Each row is a point on a landscape with many peaks, with its height.
A climber steps from a point to the highest of its 2 nearest points, and stops where none of them is higher. Distance is the straight distance between rows; heights are no part of it.
Z333: [214 101  51 112  81  82  96 111 158  31 110  86 142  92  51  87 130 101
 165 123 139 196]  height 5.13
Z969: [153  91 131 101 121 147 119 122 134 125  97  74 145 125  78 120 126 133
 137 172 181 138]  height 4.83
Z827: [100 213 106 146  71 132 127 138 139 151 161 171 130 149 162 143 132  79
 129  75  69 121]  height 0.96
Z574: [169 104  45 134 127  79 146 108 120  87 102 111 123  76  88  86 134 123
 130 168 177 179]  height 5.60
Z407: [112  91 115 126 168 147 153 114 106 106 107 117 130 101 125 102 137 140
  97 185 173 152]  height 5.97
Z121: [ 97 160 169 134 123 105 127 146 137 176 133 151 128 156 143 144 106 160
 140 116 111 126]  height 1.32
Z860: [133 126 154 109 107 130 130 136 134 155 155  97 132 161 137 154 144 131
 117 109 127 120]  height 3.72
Z834: [196 126 130 104  85 117  90 112 116 119 118  98 155 123  78 125 162 108
 146 145 135 154]  height 5.94
Z663: [202 143  65  96  57 142 134 125 136  80 149 106 120 108  69 120 171  92
 134 110 116 182]  height 0.50
Z169: [190  63  64 115 138  70 113  89 166  47 111  92 149  75  96  89 120 135
 152 167 158 203]  height 4.26
Z797: [ 61 185 160 166 119 156 103 133 138 135 143 165 111 145 138 144  73 100
 182  80  60  57]  height 1.89
Z863: [178  60  84 110 145 104 131  81 158  44 104  87 142  88  95 107 126 126
 129 198 174 188]  height 4.68
Z297: [185 111 169 104  98 134 106 114  99 131 122 105 151 133 102 116 171 120
 149 148 120 131]  height 5.38
Z219: [119 157  96 149 107  89 160 134 115 164 149 156 123 142 139 120 138 115
 129 109 114 128]  height 0.76
Z335: [121 148 137 144 149  95 139 117  88 135 145 158 124 123 175 127 153 103
 102 129 134 119]  height 4.78
Z116: [140 124  73 126 146  94 145 118  98  92 132 113 117 115 143 105 160  86
  80 128 165 170]  height 5.82
Z748: [128 152 168 119 107 120 133 151 161 198 132 152 130 157 107 145 116 186
 153 120 106 117]  height 1.19
Z646: [221  84  45 107 109  57  88  88 191  33  98  81 148  80  69  95 110 121
 174 150 157 206]  height 4.46
Z432: [138 134 133 134 117 143 118 135  91 134 137 112 121 136 113 114 171  95
 134 122 118  92]  height 5.53
Z449: [187  84  67 112 100 128 141 111 162  42 105  86 123 122  66 111 140  94
 104 123 168 198]  height 4.03
Z512: [131  87  88 132 156  67 160 101 104 119 139 114 146  86 156  97 154 166
 138 174 161 177]  height 4.89
Z682: [154  98 103 113 154 151 140 105 111  89 101 108 117 103 104 121 151 101
  95 169 176 143]  height 5.42
Z203: [110 109 114 140 172  84 171 113 104 143 148 150 132 104 168 107 136 181
 124 169 146 148]  height 4.39
Z685: [212 116  46 113 111  80 128 112 135  84 107 104 131  91  79 109 145 105
 142 149 161 180]  height 6.04
Z367: [125  95 114 117 141 183 153 131 149 120 105  82 122 148 118 159 132 116
  82 140 175 130]  height 3.07
Z4: [129  85 110 118 158 113 158 121 118 133 109 107 133 116 120 117 130 167
 121 193 179 142]  height 5.48
Z570: [130 103 174 120 138 146 107 151 119 158 102 131 149 135 105 118 119 160
 132 156 144 132]  height 5.90
Z740: [ 50 166 163 160 141 126 102 145 120 150 134 168 121 159 159 128  84 121
 150  93  88  81]  height 1.69
Z754: [122 163 114 143 123 148 122 129  87 128 155 133  98 138 145 145 147  77
 115  99 116  81]  height 4.85
Z406: [109 123 141 118 185 178 118 124 112 127  96 113 104 105 145 140 119 125
  82 179 167 105]  height 6.03
Z982: [ 74 145 156 137 109 213  96 142 172 125 131 149 123 159 136 159  78 107
 129  77  81  66]  height 2.32
Z103: [ 65 139 140 152 171 199  91 118 156 125 104 140  92 132 155 161  58 113
 125 103  94  26]  height 2.45
Z170: [107 133 152 136 134 155 137 130 119 149 139 171 121 135 120 135 125 129
 135 132 107  84]  height 3.27
Z589: [ 51 122 124 148 183 146 163 124 143 139 135 158 103 141 173 141  88 143
 109 123 124  93]  height 3.04
Z985: [145  87  96 130  76 144 135 150 157 112 126 107 152 134  76 103 146 121
 130 116 143 158]  height 2.93
Z215: [ 82 122 121 135 178 152 158 116 125 129 128 158 106 122 166 140 115 126
  83 141 142 106]  height 3.26
Z425: [ 89 123 159 143 172 110 119 124  59 130 132 111 120 113 181 108 139 161
 117 177 145 116]  height 4.11
Z289: [ 77 171 139 149 151 157 120 105 146 135 150 136  90 135 180 178  64 102
 144  72  76  37]  height 3.62
Z721: [100 186 132 136 143 171  82 149 146 159 102 144 117 136 170 167  91 100
 108  95 115  67]  height 2.25
Z152: [151  81  98 126 140  96 148 109 112  84 140 112 139 109 137 104 154 112
 102 138 152 181]  height 6.76
Z446: [ 86 171 142 140 125 143 132 121 130 136 164 144 107 149 177 170 103  89
 137  64  81  70]  height 3.96
Z223: [ 52 141 175 150 196 172 110 110 162 117 106 137  93 130 177 167  38 146
 143 100  99  37]  height 2.67
Z582: [169  79  80 103 136  86 164 115 161 132 124  88 154 105 108 130 130 159
 128 150 162 181]  height 5.19
Z447: [ 76 157  96 164 135 119 152 142 113 152 145 159 100 148 146 120 119 106
 131 107 117  90]  height 0.66
Z441: [156 145 120 148 128  52 132 121 104 174 128 143 154 105 137 109 144 160
 138 161 142 158]  height 3.73
Z843: [196 138 171 114  80 112  99 121 104 151 145 121 167 133 106 111 175 137
 173 137  96 131]  height 4.58
Z815: [184 112 111 108 114  75 123 119 120  83 139 123 161 109 130 112 169  92
 109 118 130 187]  height 5.45
Z534: [202 132  87 141  90  36 118 133 135 154 113  98 170 105 110 102 153 138
 162 140 140 180]  height 3.25
Z751: [113  76 181 128 177 142 126 123  91 117 108 122 133 116 128  97 135 193
 130 190 154 137]  height 4.53
Z418: [ 68 140 209 130 138 166 117 132 161 133 148 144 106 167 141 152  65 157
 167  85  68  80]  height 2.33
Z867: [146 117 151 126 134 115 116 124  80 133 138 101 134 127 122 114 167 114
 144 154 137 112]  height 6.38
Z749: [155 123 107 104 135 189 157 128 132  86 134 121  95 127 118 148 156  73
  84 110 137 118]  height 4.51
Z506: [ 75 125 191 141 131 199 115 139 163 141 131 151 115 161 122 152  95 133
 152  98  74  74]  height 2.61
Z785: [113 134 158 106 144 163 103 152 139 152 100 119 143 139 143 159 114 129
  88 118 141 117]  height 2.58
Z789: [112  78  77 135 109 124 157 147 149 124 109  96 140 137 100 103 132 128
 112 125 172 160]  height 2.64
Z873: [179  76 126 120 113  98 123 127 134 122 111  98 159 101  83  93 142 151
 164 159 144 164]  height 4.00
Z351: [ 73 132 168 135 188 151 109 141 101 145 116 108  97 134 189 159 100 169
  97 147 151  91]  height 0.83
Z566: [124  91 133 110 127 145 154 132 146 135 134  93 132 152 129 146 135 136
  97 126 150 131]  height 3.34
Z933: [133 123 108 125 111  84 139 151 142 156 127 132 160 135 135 121 132 145
 111 116 137 170]  height 3.20
Z290: [100 185 106 127  82 179 127 146 143 165 135 162 114 143 107 153 114 109
 143  99  95  87]  height 4.84
Z313: [ 90 153 150 153 174 116 121 120  71 143 132 144 117 113 192 127 134 127
 110 150 132  98]  height 4.40
Z861: [ 64 177 182 136 107 163 130 128 153 136 159 160  99 158 141 158  69 127
 190  67  53  63]  height 2.07
Z41: [ 94  93 156 135 101 139 143 149 127 151 148 128 133 161  99 115 132 157
 153 112 103 117]  height 2.57
Z519: [ 92 101 211 127 166 142 137 132 136 147 146 145  99 167 123 138 104 202
 154 123 107 102]  height 2.59
Z650: [120 211 147 138  70 130 107 131 131 163 148 186 146 141 164 153 131 108
 137  96  70 116]  height 1.06
Z743: [142 148 129  96 103 127 117 150 132 140 143 120 148 137 144 166 144 116
 100  95 114 149]  height 4.15
Z83: [121 111 108 132  99 177 133 147 149 120 119 130 136 147  83 113 145  97
 109 116 130 134]  height 3.33
Z862: [113 174 171 120 138 162  88 144 140 163 117 158 141 137 155 168 113 112
 100 109 114  97]  height 2.40
Z628: [212 150 139 126  65  88 120 114 127 155 140 140 168 109 118 113 180 139
 160 132  91 164]  height 3.91
Z34: [171  95  79 105 125 127 163 116 151  59 119 108 124 122  93 120 152  93
  85 107 158 194]  height 3.70
Z293: [ 43 125 161 146 187 134 154 127 136 139 132 154  94 150 165 144  70 172
 144 127 111  74]  height 2.79
Z90: [ 99  86 182 135 138 123 158 142 131 150 148 117 118 153 127 122 128 196
 151 119 113 120]  height 2.28
Z172: [118 187  91 123  75 144 135 149 147 181 128 154 124 144 122 149 118 125
 135 111 108 127]  height 5.32
Z856: [ 97 113 129 146 158 173 143 129 124 118 135 124 108 140 148 137 122 108
  94 108 132  93]  height 3.57
Z771: [ 96  91 175 138 166 141 125 136 120 133 110 138 144 129 146 104 121 168
 109 165 140 134]  height 5.08
Z497: [154  68  93 121 153  64 137  93 103  61 131  89 143  78 146  98 150 142
 128 173 169 188]  height 5.55
Z19: [106 121 126 132 143 100 125 148 123 155 116 131 145 133 156 124 121 141
 101 125 156 154]  height 2.97
Z580: [ 99 110 110 118 182 153 135 118  97 106  96 106 117  95 164 135 127 142
  75 188 186 146]  height 6.56
Z292: [148  63 119 116 146  98 167 126 156 130 126 102 148 119 124 118 132 184
 129 161 155 165]  height 4.91
Z300: [133  96 160 121 124 170 105 142 137 140  90 106 141 140  78 117 133 130
 128 155 159 128]  height 5.28
Z539: [164 131  76 139 114  51 132 142 124 156 116 140 167 105 130  94 136 142
 135 138 145 182]  height 3.50
Z711: [169 178 135 101  91 148 123 130 129 168 127 153 142 124 104 151 149 105
 124 135 115 124]  height 6.97
Z891: [134 129 152 144 145 116 143 119 102 155 134 176 136 125 133 104 136 147
 143 158 119 110]  height 3.63
Z565: [110 151 125 124 107 202 111 155 153 149 114 154 122 141 112 143 111  84
 103 103 116  95]  height 4.29
Z822: [116 115 124 126 133 187 146 132 149 111 132 117 108 144 141 159 137  84
  82  80 123 100]  height 3.97
Z396: [114 186 131 139  97 160  99 137 110 136 152 138 113 142 160 161 136  79
 131  90  90  72]  height 4.41
Z967: [164  81 100 105 143 130 143  90 123  66 104  84 135 103  86 113 144 112
 110 183 175 174]  height 5.05
Z917: [127 131  85 133 150 120 150 121  96 114 144 130 102 125 166 135 151  95
  92 125 154 124]  height 5.26
Z799: [173 177  78 116  63 143 139 139 127 117 148 136 122 121  94 119 168  90
 123 102 125 154]  height 0.62
Z921: [104 142  99 135  85 208 125 160 162 116 128 157 127 145  94 133 120  85
 101  85 115 127]  height 3.81
Z350: [142 124 153 145 158  73 153 116  94 166 144 148 132 111 153 107 140 186
 147 167 134 139]  height 4.04
Z804: [164 139 121 111 102 101 114 142 118 116 139 123 159 119 139 132 166  88
 105 103 135 180]  height 4.73
Z981: [153 103  49 126 154  98 158 115 110  63 101 111 103  90 101  81 137 113
  95 166 190 183]  height 5.27
Z206: [ 66 158 182 151 171 133 122 119 124 131 152 141  88 133 183 158  80 133
 164  84  78  35]  height 3.29
Z162: [ 96 118 130 129 159 138 102 153 114 130 100 109 139 134 160 139 121 129
  83 131 159 139]  height 2.78
Z242: [190  96 102 120 134  55 123  88  94  94 132  82 141  80 124  95 158 123
 150 172 161 167]  height 4.94
Z502: [107 155 199 154 163 107 115 128  98 168 129 180 122 129 155 114 122 172
 148 148 113 105]  height 3.28
Z990: [ 58 166 214 144 173 101 115 138 108 148 144 136  92 164 180 153  91 178
 152 100 105  84]  height 1.04
Z312: [121 189  80 151  99 118 144 135 115 137 152 184 120 139 143 131 146  77
 120  82 100 124]  height 0.85
Z332: [ 48 167 198 158 198 142 113 112 148 123 130 139  82 134 179 169  32 156
 183  93  78  44]  height 2.94
Z93: [151 182 116 117  71 120 138 140 151 179 147 169 148 133 123 145 139 134
 143 122  97 139]  height 5.95
Z735: [107 188 160 126  86 126  98 153 129 169 140 155 149 152 143 145 114 136
 148  97  83 114]  height 1.18
Z531: [ 88 171 211 137 146 102 118 143 129 166 142 160 107 165 153 148  95 182
 167 101  90 105]  height 1.17
Z50: [ 59 137 160 165 135 122 109 155  94 154 137 144 116 163 147 116 118 141
 143 117 108  84]  height 1.52
Z737: [201  70 101 106 121  72 108 107 151  81 109  85 169  91  91  90 134 134
 169 164 149 182]  height 4.24
Z268: [158  75 156 115 125 115 120 127 127 129 111  71 143 127  83 118 140 176
 150 174 166 144]  height 4.47
Z256: [220 118  82 105  82 100 121 103 132 108 126  83 148 107  64 115 147 117
 169 149 139 164]  height 6.87
Z322: [174 119  94 105 125 163 147 118 127 107 114 128 114 114  91 137 158  84
 101 145 148 140]  height 5.00
Z130: [ 56 151 151 148 174 163  85 146 142 140 102 131 119 140 176 147  82 117
  96 111 131  75]  height 2.08
Z643: [114 125 198 152 145  70 129 142 103 167 155 159 123 151 144 116 129 206
 165 127 104 124]  height 2.91
Z726: [105 104 149 129  88 170 116 152 135 143 131 127 128 159  90 108 132 122
 148 108 121 105]  height 2.90
Z189: [165 203 121 109  73 173 105 134 126 141 146 163 134 126 133 150 160  88
 117 107  91 130]  height 5.88
Z331: [182 103  78 103 118 105 183 119 161 140 134 124 136 119 103 132 141 143
 117 136 149 167]  height 5.72
Z428: [ 76 141 196 126 173 112 120 143 110 157 138 114 108 147 175 148 109 187
 119 128 127 111]  height 0.92
Z577: [ 85 111 189 142 150 178 133 132 129 152 136 154 111 158 120 124 111 150
 139 122  98  79]  height 2.95
Z864: [141 161  70 130  95 146 138 147 131 116 136 163 114 135 114 121 158  83
  98  76 111 141]  height 0.74
Z186: [225 165 101 110  61  94 119 101 125 120 135 140 159  95 105 114 177  98
 143 138 106 181]  height 3.45
Z584: [198  87  80 101  74 129 123 120 163  51 113  82 137 108  48 108 144  96
 138 123 138 191]  height 4.42

Two climbers start at each pair of points below. Name the first point that both come to, or write never.
Z223, Z785: never
Z83, Z933: never
Z519, Z726: never

Where does a climber stop that starts at each point below?
Z130: Z867
Z643: Z497
Z90: Z497
Z721: Z497
Z985: Z711
Z41: Z711
